Points on a hilly landscape, in no order, each with its height.
From any point a climber steps to the highest of the 2 points nearest to it. It stops when none of these is higher. Distance is the straight distance between rows; heights are no part of it.
K_881: 8 3 9 -17 -6 -25 15 21 5 -21 -7 6 21 4 23 6 8 2 -9 12 12 2 16 -15 -3 -1 11  h=16.7
K_641: 2 -1 3 -19 -6 -9 -23 6 -4 11 0 3 8 -17 -16 14 -7 -9 -17 5 -2 1 -8 9 -1 12 1  h=59.9
K_358: 4 1 10 -14 -11 -28 25 19 6 -23 -8 1 25 11 34 4 4 4 2 15 8 2 12 -18 0 -5 15  h=11.2
K_659: 4 -24 -15 0 -15 -23 -15 0 -8 -6 9 -14 3 -12 -8 -1 -2 -5 -4 24 -10 10 2 -1 16 -15 4  h=52.5
K_701: -8 16 7 8 1 -10 6 1 -12 -10 1 -10 15 12 7 2 -13 15 0 0 7 6 -19 -12 1 4 4  h=31.8
K_69: -6 24 1 -3 4 11 -7 -8 -12 -7 1 -9 10 19 4 1 -24 18 -13 -12 9 6 -26 -5 0 -2 -1  h=47.2
K_56: -18 -6 12 20 12 6 18 -1 -5 -7 6 -15 5 32 17 -11 -22 23 26 -9 -6 7 4 -10 5 -14 2  h=53.0
K_397: 8 -9 -10 3 8 15 0 -5 26 9 -1 20 -23 -6 -17 -8 26 -18 9 -12 1 -18 16 1 -8 12 -16  h=36.1
K_848: 19 -27 -26 15 -8 -9 -1 -4 -2 6 6 -10 -17 -16 -17 -5 4 -17 -8 17 -8 2 8 -7 16 -18 -3  h=32.6
K_123: 11 10 7 -34 0 -15 -21 16 -3 3 -2 12 5 -31 -3 12 11 -22 -24 1 6 4 30 5 -10 8 9  h=44.2
K_730: 18 -29 -20 14 -13 -7 5 -1 -4 -1 6 -11 -13 -15 -10 -7 12 -13 -7 23 -12 5 13 -6 17 -25 3  h=25.7
K_377: -13 -12 -1 24 12 10 9 -10 6 11 -1 0 -17 12 1 -11 9 7 19 -1 -1 1 9 4 1 -13 -13  h=53.5
K_861: 9 2 -5 1 5 8 -11 -10 4 13 -5 11 -7 -21 -18 4 8 -4 -11 -8 0 -6 -4 9 -9 16 -7  h=51.5
K_174: -8 4 3 5 -6 -3 -20 -5 -15 4 8 -9 0 0 -13 7 -11 9 -11 1 -5 5 -19 5 8 -1 -4  h=70.2
K_173: -15 -6 1 20 18 18 2 -10 -2 3 4 -10 -8 22 7 -16 -17 22 12 -5 2 9 1 7 -4 -9 -7  h=69.3
K_170: 18 -2 -3 -23 10 -1 -8 2 5 8 -5 18 -1 -29 -9 4 20 -17 -18 -4 3 -3 18 8 -17 17 1  h=42.6
K_87: 9 -19 -16 3 -4 -9 -17 -10 2 19 3 0 -13 -22 -23 7 -6 -26 -18 11 -5 -8 -5 2 3 -2 -6  h=51.0
K_690: 1 -1 -3 5 1 -16 -2 8 -11 -5 5 -5 7 2 -2 2 2 11 -1 11 -1 0 -9 -4 3 2 -2  h=40.3
K_4: 19 -5 -8 -13 8 3 -7 -4 7 14 -5 18 -7 -27 -17 4 14 -17 -15 -5 0 -7 7 7 -14 19 -3  h=46.1
K_131: 18 -20 -10 -3 2 5 2 -1 18 -2 -11 14 -13 -8 -4 -4 28 -14 3 4 0 -14 19 0 -8 -4 -6  h=27.4
K_319: 18 2 1 -28 7 -8 -11 9 3 4 -4 17 -2 -35 -4 7 21 -23 -23 -3 3 1 27 6 -15 8 6  h=40.6
K_439: 2 23 10 -27 -11 -17 5 14 -10 -3 -5 9 28 7 8 17 -10 -3 -12 3 17 16 -4 0 1 21 15  h=32.1
K_324: -17 -14 7 23 17 11 12 -6 -3 1 10 -15 -2 28 12 -16 -22 28 21 -3 -4 11 4 -3 4 -16 -7  h=59.6
K_750: -1 4 12 -13 -10 -24 26 18 3 -18 -11 -1 32 15 44 3 -2 6 13 12 6 5 3 -14 2 4 18  h=5.3
K_152: 4 1 -7 17 4 10 -16 -19 -3 23 2 2 -26 -13 -23 1 -9 -5 -17 -7 -9 -2 -11 5 5 1 -11  h=47.9
K_845: -2 4 -3 5 7 24 9 -2 23 8 8 20 -22 -2 -9 -7 26 -13 18 -16 2 -16 11 8 -13 11 -15  h=41.4
K_554: -2 -6 -4 13 7 -5 -1 -1 -5 2 -2 -5 -1 -1 -1 -4 11 12 5 3 0 -3 -5 1 -2 2 -10  h=47.4
K_719: -8 21 5 -11 -13 8 -22 0 -10 0 1 -3 17 10 -11 12 -22 5 -23 -11 3 7 -25 -1 7 2 -3  h=51.7
K_172: -14 21 7 10 -1 -5 13 -8 -12 -14 -4 -16 22 21 21 0 -23 17 4 -6 4 15 -23 -12 2 0 11  h=26.2
K_964: 13 -32 -15 14 -18 -10 8 0 -10 -8 11 -16 -7 -14 -7 -9 14 -6 -1 26 -11 12 12 -7 22 -32 9  h=27.8
K_896: 2 6 14 -20 5 2 30 20 10 -18 4 8 1 13 20 1 10 2 36 -5 -4 -26 11 -10 -10 3 12  h=51.3
K_250: 17 -16 -9 -8 6 8 -2 -3 24 4 -8 20 -14 -11 -9 -5 28 -19 2 -6 1 -17 20 1 -11 9 -10  h=31.7
K_285: 21 -24 -11 7 -4 4 7 -3 15 -6 -12 1 -16 -5 -3 -6 27 -10 7 15 -1 -11 21 -5 1 -18 -2  h=19.3
K_197: -13 13 13 0 1 4 23 14 3 -16 -5 -1 20 21 25 0 -6 2 30 -13 -4 -6 -1 -12 -1 8 13  h=75.6
K_106: -9 13 1 9 12 12 -6 -9 -8 -6 0 -13 1 17 4 -7 -19 22 -3 -9 9 5 -16 0 -4 -2 -3  h=54.0
K_874: -6 6 11 -6 -6 -17 23 15 3 -16 -11 -1 30 16 36 -1 -4 6 19 5 2 3 -4 -13 -1 9 16  h=9.1
K_21: 0 7 -7 16 13 24 -14 -24 5 12 -5 4 -22 0 -12 -10 -2 8 -10 -14 4 4 -7 13 -4 5 -11  h=66.0
K_242: -7 11 -4 10 9 31 3 -7 18 5 10 16 -22 1 -5 -10 15 -7 13 -21 2 -7 8 13 -14 9 -14  h=45.6
K_176: 6 -25 -15 4 -14 -19 -1 5 -13 -13 12 -15 4 -7 -3 -5 7 1 1 26 -8 11 6 -5 19 -23 4  h=40.1
K_595: -6 0 1 2 8 14 24 1 14 2 6 10 -22 4 6 -8 22 1 32 -4 -2 -21 13 6 -6 -4 -6  h=37.3
K_529: -6 -9 3 -3 -15 1 -33 -11 -3 25 -2 -9 5 -18 -18 5 -14 -12 -26 -1 -4 2 -23 9 4 3 -9  h=60.3
K_803: -1 -17 -12 4 -9 -22 -16 -5 -11 6 8 -11 0 -11 -13 3 -4 -4 -3 17 -11 6 -9 1 15 -8 -2  h=66.8
K_873: 6 4 7 -30 -4 -16 -22 14 -4 6 0 5 12 -13 -9 15 -6 -11 -20 4 6 6 6 6 -1 15 8  h=52.0
K_224: 1 4 4 -9 10 12 32 5 15 -5 6 9 -22 0 12 -5 25 5 38 -2 -2 -27 15 3 -13 -2 -2  h=35.8
K_398: 9 14 13 -23 -7 -28 9 24 -2 -16 -6 12 23 0 19 12 7 -4 -15 5 17 9 22 -12 -1 6 15  h=22.0
K_482: 10 6 6 -31 0 -17 -20 17 -4 3 0 10 6 -20 -5 13 2 -15 -22 4 5 5 16 6 -6 12 8  h=47.8
K_511: -6 -10 -4 12 8 9 12 -3 12 6 -3 6 -19 7 0 -9 20 -5 25 1 -1 -14 11 4 0 -10 -10  h=44.3
K_164: -16 2 -5 17 19 31 8 -11 12 7 7 7 -24 14 2 -18 -4 7 14 -13 -1 2 7 15 -6 -5 -10  h=53.4
K_832: -17 14 10 9 9 13 19 7 -1 -15 1 -5 9 26 19 -6 -15 9 27 -20 -6 -3 1 -8 -1 -1 8  h=62.9
K_887: -6 26 8 -18 -15 -8 -2 7 -9 -2 -4 3 28 9 -1 20 -18 -1 -13 -2 11 13 -18 -1 4 14 8  h=38.4
K_337: -1 -8 1 -6 -11 -2 -27 -7 -4 21 0 -2 1 -19 -20 11 -11 -14 -19 1 -6 -1 -16 10 3 7 -5  h=73.4
K_202: -3 9 3 4 -1 -15 3 8 -12 -8 4 -6 13 8 1 3 -6 13 -1 6 5 3 -16 -10 3 6 1  h=35.5
K_664: 8 21 11 -27 -3 -22 7 20 -4 -8 -6 13 24 2 15 11 2 -4 -13 3 18 11 11 -5 -3 19 16  h=26.6
K_513: -8 10 4 -2 -11 6 -25 -3 -13 5 5 -8 4 1 -13 8 -16 7 -17 -5 -3 5 -24 6 7 0 -4  h=61.3
K_624: -8 19 10 -16 -21 -6 -16 4 -8 2 -3 -1 28 9 -9 17 -22 -2 -19 -6 7 14 -22 -2 9 10 3  h=43.9
K_661: -17 -7 2 24 16 17 5 -9 4 6 3 -3 -13 15 6 -15 -4 14 16 -5 0 6 6 9 -2 -10 -10  h=61.4
K_326: 6 -15 -9 -5 -5 -8 -21 -8 2 22 0 3 -7 -24 -20 10 -6 -24 -19 7 -4 -6 -10 8 -1 5 -4  h=59.7
K_71: -11 11 10 6 -4 -15 22 7 -5 -14 -9 -12 30 18 31 -1 -10 10 19 0 0 8 -12 -14 4 7 13  h=14.8
K_879: 5 2 -7 19 10 18 -13 -25 3 21 -2 3 -31 -7 -21 -7 -7 2 -18 -10 -4 2 -8 5 2 0 -11  h=55.9
K_692: -7 -11 -4 5 -11 -16 -22 -7 -10 10 7 -13 1 -8 -15 6 -9 0 -6 11 -9 5 -16 4 14 -4 -4  h=55.5
K_671: -1 -1 -3 15 8 7 -6 -7 0 4 -4 2 -6 -4 -5 -4 10 9 2 -3 1 -4 -4 5 -5 6 -10  h=52.8
K_900: -13 4 -2 12 18 18 -4 -14 -5 -1 1 -13 -5 20 5 -14 -21 24 3 -7 6 8 -8 6 -4 -5 -6  h=61.0
K_369: -7 27 0 -10 -3 11 -14 -5 -12 -4 2 -4 13 17 0 7 -24 11 -20 -14 5 7 -28 -1 5 -3 -3  h=45.5
K_227: 20 -25 6 6 -21 -7 18 6 6 -16 -10 -7 -6 -21 -8 4 33 -10 -5 26 -6 -3 28 -6 -1 -23 10  h=3.8
K_18: -18 4 12 15 10 10 21 2 -6 -13 1 -11 8 33 22 -9 -23 17 28 -15 -9 4 1 -10 3 -8 8  h=56.1
K_820: -14 14 9 10 -5 -18 21 -1 -15 -13 -3 -17 27 17 27 -1 -18 17 11 2 1 16 -21 -13 8 2 13  h=20.8
K_909: -6 11 -4 -5 -5 20 -28 -10 -11 10 3 -4 -2 0 -12 5 -18 7 -24 -14 -3 4 -23 14 4 -4 -9  h=51.1
K_61: 3 1 5 -16 8 7 29 14 11 -14 6 7 -13 4 16 -3 20 5 38 3 -3 -29 16 0 -12 -4 5  h=41.5
K_868: 22 -25 -2 4 -12 0 11 -1 11 -14 -13 -3 -11 -11 -3 -3 31 -9 -2 20 -2 -8 25 -5 -3 -23 4  h=11.4
K_737: -6 10 14 -11 2 3 24 20 7 -16 -2 7 15 18 22 0 2 -2 32 -10 -3 -15 3 -11 -5 9 15  h=63.5
K_16: 1 5 -2 13 8 13 -11 -14 2 8 -5 5 -9 -8 -12 -3 6 6 -5 -9 1 -2 -7 9 -6 10 -8  h=57.8
K_831: -14 11 -4 11 13 33 5 -6 13 2 10 9 -20 5 3 -13 5 2 15 -18 2 -3 7 15 -12 3 -10  h=49.0
K_463: 0 6 -3 6 -4 16 -23 -16 -7 17 3 1 -14 -11 -17 5 -11 -1 -21 -10 -7 0 -18 13 3 2 -7  h=42.1
K_638: 12 -21 -23 10 -3 -11 -9 -7 1 14 5 -4 -18 -20 -22 2 -2 -21 -12 13 -10 -6 1 -2 10 -8 -6  h=42.0

Call two points neighbours if one is among the 2 nearest of the other. Go from one point of each pair to the other, from neighbour to neighbour, staying as high as possible. Name the lowest point that can't be avoided.
K_174, K_21 | K_463
K_803, K_174 | K_692
K_197, K_173 | K_56

Where does a climber stop that starts at each point below?
K_319 | K_337
K_964 | K_803
K_511 | K_173
K_224 | K_197
K_463 | K_174
K_250 | K_173
K_831 | K_173
K_638 | K_337
K_69 | K_173
